A landscape with many peaks, sampled at points; each row gives a point and its height.
From any point a climber steps to the highest of the 2 points nearest to it. It stops when none of these is higher. Distance is the straight distance between rows; heights are no part of it.
z895: -17, 4, 20, 16, -23, -12, -5, 1, -12, 6, 21, 4, -9, 19, 0, 4, 17, -20, 3, 8, 15, -14  h=46.0
z251: -21, 11, 8, 19, -16, 4, -28, 5, -21, 4, 10, 15, 10, 20, 1, 16, 20, -7, 14, -10, 8, 0  h=74.2
z457: 9, -3, 5, 2, 28, -12, 17, -9, 9, -7, -19, -7, 20, 18, -7, 7, -4, 0, 17, -8, 19, -21  h=30.4
z568: 16, -23, -3, -5, -5, -3, 19, 12, 12, 5, -17, -17, 24, -14, -11, -2, -18, -9, 3, -9, -13, -14  h=56.8
z716: 15, -9, -6, 14, 7, 19, 7, 2, 21, 1, 10, -17, 4, 10, -23, -10, -9, -6, -3, -3, 18, -5  h=42.3
z725: 11, 4, -8, 18, 5, 23, -5, 3, 17, -5, 11, -8, -2, 15, -13, -2, -2, 1, -10, 0, 21, 8  h=47.7
z261: -6, 7, 8, 18, -19, 2, -14, 7, -23, 2, -10, 7, 31, 10, 1, 35, -8, -2, 16, -9, -8, 6  h=59.6
z759: -17, 1, 29, 6, -12, -24, 11, -3, -8, 9, 10, 4, -6, 18, 4, 9, 9, -19, 5, 18, 14, -19  h=51.6
z765: -13, 15, -8, 14, 16, 12, -12, -8, 0, 6, 23, 3, -18, 19, -8, -15, 21, -3, 2, -1, 27, 16  h=40.7
z727: -4, -6, -14, 1, 31, 18, 18, -36, 13, 3, -5, -9, -25, -4, 13, -13, -2, -7, -8, 14, -17, 16  h=5.3
z199: 12, 7, -7, -2, 2, -6, 10, -7, 9, -12, -19, -13, 4, -2, 0, 6, -6, 16, -24, -4, -1, 9  h=73.6
z176: 16, -16, -11, -34, 5, 14, 1, 14, 15, 12, 7, 22, -20, -29, 10, -13, -17, 12, -1, -9, -16, 10  h=34.7
z77: 3, 13, -1, 19, -5, 11, -8, 0, 12, -7, 10, -3, 2, 25, -3, 5, 17, 7, -17, -5, 23, 14  h=52.0
z657: -8, 2, -10, -4, 22, 16, 1, -20, 4, 7, 16, 3, -34, -5, -1, -32, 5, -7, 0, 15, -7, 14  h=25.9
z352: 19, -11, -12, -14, 0, 5, 5, 18, 13, -3, -17, -8, 4, -26, 5, 1, -19, 18, -11, -17, -14, 5  h=43.5
z622: -3, 7, -7, -11, -8, 12, -18, 13, 0, -5, 23, 16, -24, -15, 3, -19, 5, 14, -5, 7, -7, 7  h=58.6
z870: -6, 13, -6, -4, -13, -12, -14, 2, -13, -12, -1, 2, -1, -6, 8, 3, 14, 18, -11, -6, -8, 7  h=62.2
z157: 8, -13, 21, -7, -9, -20, 26, -10, 8, 1, -11, -9, 6, 11, -7, 1, -7, -22, 2, 17, -4, -30  h=68.2
z827: 16, -18, 10, -6, -9, -13, 24, 0, 13, 2, -15, -17, 20, -2, -13, 0, -15, -18, -2, 5, -10, -24  h=62.4
z750: -14, -5, 14, -9, 26, -26, 11, -11, -10, 7, -8, 5, 1, 11, -1, -7, 8, -13, 30, 5, 14, -27  h=17.3
z763: 14, -14, -3, -8, -6, 16, 5, 20, 19, 8, 15, 5, -10, -17, -7, -20, -16, -4, -7, 4, -5, -5  h=22.1
z391: -4, -7, 15, 5, -27, -4, 3, 5, -17, 14, -3, -2, 13, -3, -12, 15, -25, -26, 17, 11, -15, -9  h=41.4
z129: 0, -8, 3, -3, -18, -6, 1, 13, -9, 0, -11, -8, 21, -15, 3, 15, -10, -2, 5, -6, -21, -5  h=64.9
z384: -4, -20, 13, -9, -23, -8, 6, 9, -12, 17, -4, -2, 5, -14, -7, -5, -14, -34, 19, 11, -26, -18  h=32.3
z440: -10, 7, -7, 7, 21, 2, -13, -8, -5, 1, 11, 3, -7, 13, -15, -10, 24, -1, 18, -10, 26, 5  h=47.8
z151: -7, -5, 28, -6, -17, -29, 18, -12, -10, 8, -5, 2, -2, 10, 7, 7, -1, -24, 5, 22, -7, -24  h=59.7
z19: -7, 11, -2, -9, -20, 1, -28, 17, -13, -9, 18, 11, -13, -13, 13, -4, 12, 17, -5, 1, -10, 5  h=70.5
z265: 9, 6, 4, 1, -9, -20, 10, -5, 0, -13, -19, -9, 19, 1, 5, 19, -2, 12, -14, -5, -3, -6  h=79.4
z594: 8, -16, 8, -5, -29, 5, 7, 23, 17, 5, 15, -4, -1, -14, -3, -15, -13, -14, -12, 12, -12, -13  h=28.5
z865: 3, -8, -2, -17, -15, -10, -1, 10, -3, -3, -9, -4, 3, -22, 5, -5, -3, 5, -6, 0, -24, -5  h=55.4
z164: -3, 4, -9, -9, 18, -3, 15, -27, 8, -2, -10, -9, -18, -3, 6, -8, 0, 3, -16, 11, -8, 21  h=7.7
z711: 0, 14, -17, 9, 9, 20, -4, -10, 11, -10, -2, -1, -15, 2, 13, 0, 0, 18, -23, 2, 7, 31  h=13.3
z283: 14, -2, -1, -26, -13, -2, 3, 3, 10, -4, -3, 5, -21, -17, 10, -17, -6, 7, -31, 20, -28, 9  h=15.8
z70: 2, 4, -5, -18, 0, -12, 9, -16, 4, -5, -10, 1, -22, -11, 6, -19, 5, 4, -20, 15, -20, 13  h=12.2
z12: 7, 4, -23, 5, 25, 24, -5, -11, 4, -10, -11, -5, -10, -6, 3, 1, -4, 21, -8, -7, 1, 24  h=20.2
z365: -3, 4, 15, 15, -26, -4, -6, 9, -26, 12, -4, 7, 20, 5, -11, 28, -23, -15, 22, 2, -9, 5  h=50.1
z958: -21, 8, 14, -1, 25, -26, -3, 0, -16, 7, -5, 13, 8, 19, 19, 11, 18, 0, 21, 2, 29, -10  h=48.4
z844: -10, -4, -16, 3, 29, 31, 5, -26, 8, 3, 12, 3, -28, -9, 12, -18, 0, -4, -3, 13, -14, 18  h=14.4
z859: -16, 14, -5, -10, 31, -15, 3, -24, -11, 6, -8, 3, -12, 1, 2, -8, 20, 4, 9, -2, 16, 10  h=72.8
z90: -15, 3, 2, 8, 16, -3, -15, -6, -15, 3, 9, 5, 2, 15, -13, -2, 21, -11, 29, -10, 24, -15  h=46.4
z18: -2, -2, 8, -2, 36, -15, 19, -11, 1, 4, -9, -2, 4, 18, -8, -2, 5, -4, 23, 0, 25, -18  h=25.0
z756: 4, 4, 1, 2, -10, -12, 1, 1, -14, -10, -22, -6, 31, -7, 7, 27, -6, 10, 0, -10, -11, -4  h=74.0
z691: -8, -2, 6, 7, -15, -4, -6, 2, -3, -1, 19, -2, -5, 8, -10, -9, 10, -12, 2, 8, 7, -11  h=40.6
z465: -20, 11, 8, 13, 0, -9, -22, -1, -27, 6, -3, 18, 15, 16, 1, 20, 9, -12, 31, -8, 10, -7  h=64.0
z130: 14, -6, 3, 3, -28, -1, 9, 20, 13, -5, -2, -13, 17, -10, 4, 6, -19, 9, -23, -2, -12, -3  h=32.8
z190: -9, 6, -3, 1, -18, 7, -33, 24, -18, -3, 11, 8, 4, -13, 9, 7, 5, 9, 11, -12, -13, 6  h=85.5
z434: -5, 3, -5, -2, 19, -3, 2, -16, -1, 0, 2, -3, -11, 8, -12, -11, 12, -1, 9, -4, 14, 2  h=58.4
z412: -13, 6, 9, 6, 19, -14, -11, -3, -13, 0, -5, 11, 14, 20, 3, 13, 14, -5, 27, -6, 21, -16  h=54.7
z762: 12, -13, 11, -1, -32, -6, 12, 10, 15, -1, 3, -13, 9, -5, -1, -2, -14, -8, -22, 11, -16, -11  h=31.1
z542: -4, 15, -8, 11, 4, 14, 2, -13, 11, -3, 16, -1, -25, 5, 6, -9, 3, 7, -23, 15, 6, 25  h=9.5
z837: -2, 20, -11, 5, -4, -5, -17, -1, -6, -15, -8, 3, 4, 6, 10, 10, 18, 24, -18, -13, 7, 18  h=57.7
z481: -13, 10, 1, 15, -22, 6, -33, 14, -18, -7, 12, 10, 9, 6, 5, 10, 18, 5, 1, -11, -3, 5  h=72.0
z861: 10, -10, -16, -16, 11, 34, 0, 13, 16, 4, 12, 19, -21, -22, 7, -6, -18, 17, -2, -8, -4, 15  h=69.1
z914: -9, -4, 8, 7, 3, -5, -5, -3, -10, 3, 13, -2, 0, 9, -15, -6, 13, -18, 23, 0, 13, -20  h=38.9
z997: 10, -7, -21, -3, 18, 33, 1, -2, 11, -3, 2, 3, -16, -16, 8, -5, -18, 19, -9, 0, -7, 18  h=35.9
z805: -5, 16, 2, 15, -10, -4, -14, -1, -1, -8, 1, 5, 12, 21, 6, 16, 24, 15, -12, -13, 17, 10  h=54.6
z182: 19, -14, -7, -29, -1, 8, 5, 10, 15, 3, -5, 9, -14, -25, 8, -17, -13, 7, -13, 5, -25, 9  h=21.6
z779: -5, 6, -14, -8, 13, 25, -9, -4, 2, 0, 21, 17, -34, -13, 2, -24, 0, 8, -2, 13, -7, 15  h=41.2
z280: 15, -11, 3, 10, 5, 6, 15, 0, 14, -2, -1, -19, 16, 11, -21, 3, -8, -10, 3, -5, 14, -16  h=37.9
z378: 17, -4, -8, 3, -13, 11, -2, 27, 11, -4, -3, -9, 19, -13, 1, 8, -17, 14, -12, -17, -4, 3  h=36.0
z922: -12, 13, 3, -10, 16, -24, 10, -18, -5, 5, -2, 2, -12, 4, 7, 1, 21, 7, -8, 5, 19, 14  h=83.4
z986: 18, -4, -6, 7, 16, 0, 9, -5, 12, -8, -14, -15, 22, 8, -17, 11, -7, 4, 0, -15, 15, -10  h=34.4
z706: -3, 9, 8, 11, -7, -12, -5, -2, -20, -5, -22, 6, 34, 8, 9, 35, -8, 5, 13, -7, -6, -6  h=67.4
z311: 19, -20, -11, -9, 5, 7, 13, 18, 14, 9, -11, -9, 9, -21, -7, -11, -18, 2, -3, -19, -12, -4  h=47.3

Call two points neighbours if one is among the 2 nearest of the other. Go from one point of each pair to the other, from neighbour to neighbour, staying as high as possible. Name the lowest point that can't be avoided.
z861, z922 | z182
z251, z190 | z481
z157, z922 | z914

For each start below, name the point where the climber stops.
z914 | z922
z164 | z861
z457 | z190
z844 | z190
z763 | z157
z805 | z190
